Points, in no order, along strands that fork, close into loops and pass close to each other.
Points whose rows are less than 56.1 apart are linked; no others are. Some points are linked to none.
z_924: [-13  10  12 -15   9  21   1   7  21   2   2 -11  32   1  -2 -14  20  19
  -3  -7  12   4   2   6  -1  -4 -17  12  -3  -7  10]
z_489: [ 18   8  15 -18  10   2  -8 -28  23 -11  -7 -10  26  13  -4  -8  23  13
   4  -5  20  -3 -15  -9  12   5 -17   7   1   9   0]
z_627: [-17  -6  -5  -7  -1  -7   6   2 -29 -21  -5   7 -19 -23 -19  10 -14   3
  16  -7   1   0  17  23 -11   4   5 -20   5   7 -17]
z_512: [ 15   7  11  19 -10  -2  17  12   6  18  -6  13 -11  19  14  12 -28 -37
 -13   5 -36 -18 -29 -11  17   2  15  -7   8  16  20]
z_214: [ 15   0  14  -1 -18  32   5   1  13  -1  10  13  18  17  13   7   2   0
  -1   7  -6  -9 -10   8   6  14   0 -22   7   1   3]
z_181: [  5  11  11   8  -6   4  15  17  13  30  -8  18   1  29  16   0 -17 -30
  -4   6 -32  -9 -16 -10  18   2  14  -3   9  16  26]
z_367: [ -3   3  13 -12   0  11  -4   1   8  12  11   4  29  15  13 -16  23  14
   8  -5   6  -5  -7   1  -1  -6 -14  15  -9  -5   5]
z_197: [ -3   9  -1 -13  29  -3  -1  -7  33 -12   0 -29  17   1 -17 -13   9  28
  -1 -22  26  26  -5  12   1  -3  -5  27  -7  12  11]
z_81: [-12  -7 -13  18  -6 -29 -10  12 -28  14 -14  -9  -9 -17  -3 -13  -5   4
   6  11   3  15  30  -7  -8  -1 -18  36 -10  12  -2]
z_905: [  0 -16   1  12 -12 -15  -1  -4 -15 -11  13  15 -25  -4   1  18 -10 -12
  11  -2 -13  -5  -9  14 -25 -12  -1 -19  12   5  -3]
z_259: [  2  19  16 -32  23 -12   2  -8  10  14  -5 -18  31  18   9 -20  20  13
  21  -7   7  16 -20  -3   1   2  -5  25   0   2  33]
z_376: [  9   1   6 -17  -7  44   8 -11  34  -5  -4   3  11  15  -5   5 -12 -14
   4  -5   9   9   0  -1   2  33  23 -13   9  10   1]
z_958: [  3 -19  -6  -9   7 -20  -4  -3 -18 -31  10 -16 -29 -24 -11  29 -15 -14
  -2  -8  -4 -12   0  22 -22  -3  -2 -27  12 -19 -19]
z_119: [ -5  -4 -27  16  10   6  16  12  -6  -4   5   8 -16 -23  -1   2 -17  -8
 -16 -14   7  -3   1 -16   4   5  41  -8   7  -4  13]
z_159: [-12   9  -4  -3  15   1 -11  13  26   9  -3 -15  16  -2  -1 -13  15  27
  -4  -4  16  10  10   3  -5  -7 -12  38  -9   1  -9]
z_97: [  6  -2  -1 -14  10   8 -15 -26  14 -20 -21   2  -9  -3 -18   6   9  17
  16  -1  27   4  20   3  -4   0 -18  -7   2  19 -31]
z_168: [  5  12  10 -15 -12  -1   7  -5   0  13   1  10  18  29   7 -22   3   0
   4   9 -19  -9 -17 -13  19   9 -10  -4  11  -1  26]
z_899: [ 17   0  14   9 -23  -5 -14  -2 -15  -6  17  -7  -2  10   5   4  12   7
 -19  -1  -4 -19 -16   7  15  -8 -17  -6  -5 -13  -7]
z_27: [  1   3  -6  10  -8   7   6  13 -12 -22   2  -7   3 -11  -9   3  -3  -5
 -23  -6   5 -22  -3  -2  22   9  10  -7   5 -25  11]
z_996: [  8   0   2   2   6 -24   2 -18   0  36   5  18  12  20  24 -12  18   4
  13  15   1   3  -3 -23 -11 -23   2  17 -13  -2  -4]
z_993: [ 18 -14  10   1  -7 -20 -19 -11 -18 -21  10 -15 -25 -12  -6  30  -1   2
  -3   0  -1  -9   1  27 -14 -11 -16 -21   7  -7 -25]
z_226: [ 22   2  12 -16  -9  24  10 -17  21   1  -1  10  28  32  12  -7   1   1
   4  11 -13   7 -22   1   8  26  -9 -13  12  19   2]
z_471: [ 10  -2  10   5 -22  20  10   9  -6  -4  19   6   9   9  11   8  -3 -15
  -9   4 -13 -12 -12   9   8   5   4 -18   7 -14   9]
z_132: [-10 -13   8   1  -8 -24   2  -3 -32 -17   2   9 -16 -18  -7   7 -11  -6
  15  -7  -7  -8   4  24 -23  -1  -5 -11   9   8   3]
z_790: [-18   1  -7  13  -3  -6   6   9  13  10   6  14  -9   4   1  -8  -3  12
   9   5   4   0  10  -2 -15 -18   9   5  11   8  13]
z_298: [  7  12   9   1 -10  19  -8   7   0 -24  -5 -10   7  -3  -8   6   2   3
 -28  -6   9 -21   9   2  23  10  -5 -10  -3 -18  -5]
z_20: [  4  16  16 -27  21 -21  -4 -15   3  33  -6  -2  28  20  16 -19  30   5
  19  -6  -6  12 -16 -16  -3   0   6  32 -14 -17  13]
z_909: [-18  -4 -16 -12  18  -5  18   1 -40 -18  -1   7 -16 -34 -21   5 -33 -10
  10 -13  -4   2   8  14  -8  15  25 -32  -1   2  -4]
z_744: [-29   2   5   5 -12 -18  -3  24 -11  16   1  -9 -11   4  -4 -16  14  -4
 -10  -5  -8  -7  -2  -8  15 -12   0  30 -15 -13  12]
z_722: [-14 -10   3  10 -16   1  -7  13   0   2   9   3  -3  -1   3   0  22   5
  -7   1   8  -7   1   6  -8 -21 -10  14 -11  -7 -10]
z_60: [  8  -7 -12  15   3 -19   0   0 -12 -21   6 -15 -31 -19 -14   9 -14 -17
 -23 -12  -3 -20 -16  -9   8  -5  17  -8  12 -22  12]
z_7: [ -8  -2  -7  -4  -7   2   5 -16   0   4  -6  29 -22   7  -2   7 -25  -4
  28   9   1   2   9   1 -14   7  11 -22  22  33  -2]
z_79: [  4  -7 -14  -8  -1   4  -5 -13 -11 -21   3  13 -34  -4 -14  29 -22  -9
   6   3   5  -8   6  -5  -3   3  23 -32  10   0 -15]
z_652: [  5   6  15 -12   4  14  18  -1   8  30   5  15  31  32  32 -18   9   1
  17  13 -26  18 -19   0   0   9  -8   1   7  13  14]
z_275: [-14   9   3   6  -3   4  17  17   9  18   2  11  -2  18  13  -7 -10 -11
   2  -3 -25 -10  -5 -15  18  -5  18   1  10   0  37]
z_67: [  8 -17 -13  -5  21 -12  -5  -9 -20 -28   9 -16 -34 -21  -8  31 -27 -24
  -5 -11  -8 -10  -8   2 -18   2  22 -24  19 -16  -8]
z_299: [ 13   3  -2  13  -9 -10   0  -5  -8 -15   9  -6 -22  -1  -8  15 -24 -18
 -22  -3  -9 -26 -21 -12  17   2  21 -16  17 -12  20]
z_108: [ -3 -18   9  12 -20  -1 -17  12  -9  -3  10 -13  -4  -6  11   5  25  -5
 -16  -2   5  -1   2  16  -1 -16 -22  19 -24  -9 -24]
z_844: [ -7 -11 -25  18   1 -16   2  15 -19 -13 -19  -7 -25 -40 -25   0  -9   7
 -12  -5  -3   3  19  14  -5   1  -6  -7  -8   0 -14]
z_888: [  1  -1  -4   0  22   3 -23  10  19  15 -10 -20  24 -16   8   0  12  10
   5  11  18  24  15  -7 -17  -9 -16  49 -15   6 -24]
z_615: [-25  15  -4  -7   6  18  11  26  -2  -5 -16 -19  27 -13 -12 -15   7   8
 -14   0   1   3  12   0  14  10 -18   6 -10 -24   9]
z_727: [ -1 -17 -27  -4  22  -8   3 -12 -34 -25   2  -1 -31 -27  -7  17 -33 -21
   2 -13  -5   0  -6  -1 -12   6  28 -29  12   0  -5]
z_502: [ -1  17   7 -28  22  -5   8 -12  22  -7  -1 -25  26  13  -8 -10  10  22
  10 -14  15  26 -20   5   6   3  -4  22  -2  13  31]
z_971: [ 19 -13   6  21 -14 -19 -17 -21 -23   6  13   2  -4  -2  15  11  17   0
   4   7   4   1   0   9 -15 -18 -24   2 -18  -7 -34]
z_748: [-22  -4 -10  19 -10 -20   8  21  -5   2  -1 -11 -18 -10 -13 -10  -1   2
 -18  -5  -6 -12   0  -8  15 -13   1  22  -8 -17  14]
z_322: [ 12 -11   3  20 -11 -24  -6 -23 -24  17  12  17   6   3  21   1  16  -2
  13   9   9   5  -5 -10 -24 -19 -12   7 -22  -6 -27]
z_234: [ -5   9   8 -13  14 -26  -5  -9   5  43   1   3  14  22  20 -18  25   3
  14   1   4   5  -2 -23  -6 -13   9  30 -17  -8   7]
z_765: [ 17 -18  12  16 -13 -31 -23 -15 -30 -11  14 -12 -13 -14   3  13   7  -9
   3   0  -6  -2   2  25 -19  -9 -28  -7  -3  -7 -30]
z_420: [-12  -6 -11   8  -6   7   4  15   9  -1   5   6  -7  -8  -1   2   6  12
  -6  -5   9 -12   6   4 -11 -10   7   0   1  -4  -3]
z_169: [-14  -3 -26   3  22  13  12   6   5   3   3  17 -21 -16 -11   5 -26   8
  13  -1   4  20  22   4 -18  10  39 -27  12  12  -3]
z_289: [ -6  -6 -22  20  -5 -14   7  15  -7 -10  -8 -10 -18 -21 -20   0  -6  -2
 -24 -11  -1 -18  -2 -10  16  -4   9   5  -4 -17   6]
z_761: [ 10  -6  -1  -7  -8  31   2 -11  30   2  -7  14  -8  18  -4   9 -13 -18
   8  -5   0   2  -5   0  -1  22  33 -17  11  14 -18]
z_399: [-19   8   9  -1 -17  -9  12  18 -12  17   9   5  -3  13   4 -12   6  -8
  -6  -4 -20  -9  -7 -11  16  -8   4  13   0 -13  35]
z_272: [ 13   7  13 -22   5  13  13 -11  21  12   3   5  34  31  19 -15   9   5
  13   8  -9  14 -22   1   1  13  -6   1   8  20  11]
z_252: [ 14  11   5  13 -11  -3   9   3  -5   0   4   5  -9  11   5  11 -27 -29
 -18   2 -25 -22 -24 -18  21   4  16 -13  13  -1  32]
z_266: [-13  14  -7   3  17  -7   9   8  37  25   7   2  -1  28   8 -15 -13   7
  10  -1 -12  11   6  -7   8 -12  22  13  16  13  34]
z_61: [  5   9   3  -5  -8  31  16   2  -3   9  -3   4  17  19   7   2  -1 -13
  12  35 -19  11 -11  -8   0  16 -15 -27  14 -11  14]
z_255: [-15   9 -14  15  15 -14   2  11  26  19  11  10 -13  15   5 -11 -20  12
   5   3  -4  14  23  -4  -7 -16  16  10  16   8  27]
z_579: [ -3  -7 -35   7  18   1  12   7 -13  -6  -3   7 -22 -36 -16   6  -9   2
 -23 -14  14   1  10  -6   0   3  35 -25  -4  -6 -11]
z_523: [ 21  13  20  -1 -16  10 -14  -3  -9 -12   4  -9  10   7  -7   7   2   8
 -19   5   2 -18  -3   4  25   8 -18 -15  -3 -15   1]
z_128: [ 19   1   3   0  10   1 -34 -15  -3 -15 -27  -2 -10 -19  -5   8   4  10
   9  11  20  -3  25   2   4  -1 -23   3  -6  16 -37]
z_453: [ 11  -4  -5  14  -2  -6 -25   9 -25 -16 -24  -7  -9 -26  -4   2  -1   5
   8  11   7   4  28   9  -4   3 -25  18  -3  17 -23]
z_759: [ 14   0   7 -13  13  10 -16 -30  32 -15 -10  -6  11   4  -4   3  20  15
   8 -10  30   1   1  -3  -2   0 -15   6  -3  16 -19]
z_583: [  2   1  -5 -12  23   3  -4 -23  42 -17  -6 -19   6  -3 -15  -3   6  28
   2 -16  29  21   7   5 -10  -1  -4  11  -1  20  -6]
z_179: [ -1  11  14  -8   5  30  -5   2  13 -27 -18 -16  23 -14 -13  -6   9   7
 -21  -5  12  -6  14   2  26  10 -25  -5  -9  -9  -7]
z_650: [ 12 -10  10  11 -24  -8   0  -3 -14   3  30   2  -1  15  19   0  12  -3
 -14  -1 -16  -9 -25   9   9 -12 -14  -2 -10 -12  -4]
z_448: [  9  -8  -5  -2 -11  14   0 -15  22   2  -6  27 -18  16  -5  17 -15  -6
  14  13  -4  -2  -3  -2 -10   7  20 -18  18  29 -16]
z_392: [-14   2 -13  -1   6   8   9  -4   3   4  -3  20 -18  -4 -12   2 -31   4
  28   0   2  15  20   7 -18   8  27 -26  18  27   3]
z_956: [ -7   1   1   0   9   1 -27  13   6  25  -2 -11  21  -6  11   1  25   3
   6  11  13  20  10 -12 -12  -7 -14  47 -36  -1 -30]
z_180: [ -8  -1  15  -1  -3  -1 -17   8  -2  27   8  -3  20   9  17 -10  33   7
  -2   1   5   6  -3  -5   2  -8 -14  34 -27  -9 -13]
z_966: [  4  -7  -9  10  -5 -13 -21   5 -22 -22 -19 -13 -26 -26 -14  10  -3   1
  -2   5   1  -4  22  15   2   0 -21   5  -3   4 -26]
z_938: [  3   5  15   5  -8   5  15   9   1  36   0  22  11  35  29 -14  -5 -13
   0  10 -40   3 -24  -2  11   0  -3   1   2  18  17]
z_826: [-17  11   1  -8  -5  21  15  24  -6 -10   2  -7  23  -4   0  -9   6   0
  -5   1  -1  -3   8   1   4   4  -8  -7   3 -24  16]
z_211: [  3   5   9 -24   1  36   7 -19  33 -25  -2  -3  19   5 -11   2   5   4
  -1 -14  16   0   2  -1   8  17   4  -8   5   4   0]
z_442: [  2   8   9 -17   6  28   3 -12  27 -29 -11 -10  18  -5 -17  -1   8  10
 -17 -17  19   4  16   2  18  16  -7  -7  -7  -1  -9]
z_494: [-10  11   4 -13  -3  29  14  13   4   0   0   1  25   8   4  -7   6  -5
  11  16  -7   8  -1  -6   0  12  -8 -17   8 -13  23]
z_352: [-16 -10 -19  24  -6 -18   0  19 -17   3 -19  -5 -20 -26 -17 -10  -5  11
  -7   6   0   8  18   2  -4  -5  -9  15  -7   3  -8]
z_640: [  1  -5   3  11  -4 -27  -6 -10 -12  25   1  13   0   8  14  -5  19   0
  10  15   9  -1   1 -15 -14 -23 -10  23 -14  -4  -8]
z_680: [  4  -1   0  14   1 -27 -14  -4 -17  20 -14  -1   4 -11   4 -10   5  -1
  19  24  17   6  17 -14 -10  -1 -14  33 -13   2  -7]
z_45: [-11  -2 -37  -9  24   5  12   5  -3   0  -4  10 -15 -31 -17   3 -13  13
 -11  -4  15  18  27   3 -14   8  30 -32  -9   1 -20]
z_586: [  8 -11  12  10 -25   5  13  11 -14   4  30   3   5  11  23   5  -5 -25
 -13  -1 -33  -5 -27   9   7  -2   1 -13   0 -13  15]

How many points has the smallest loop of links through each point below? Write 0 if it is on no loop.
z_471: 18
z_640: 17
z_399: 10
z_159: 6

A tip is a point with one link. Name the tips that can be reached along the links from each point below, in the order of the rows.
z_790: z_108, z_266
z_299: z_119
z_494: z_615, z_61
z_909: z_489, z_905

A fork is a point with three links, a tip a point with one. Leave the first point through the second and follow the links. Name the first fork or tip that comes.
z_179, z_442: z_119
z_128, z_453: z_640
z_119, z_579: z_298
z_352, z_844: z_759
z_471, z_214: z_181
z_958, z_67: z_905
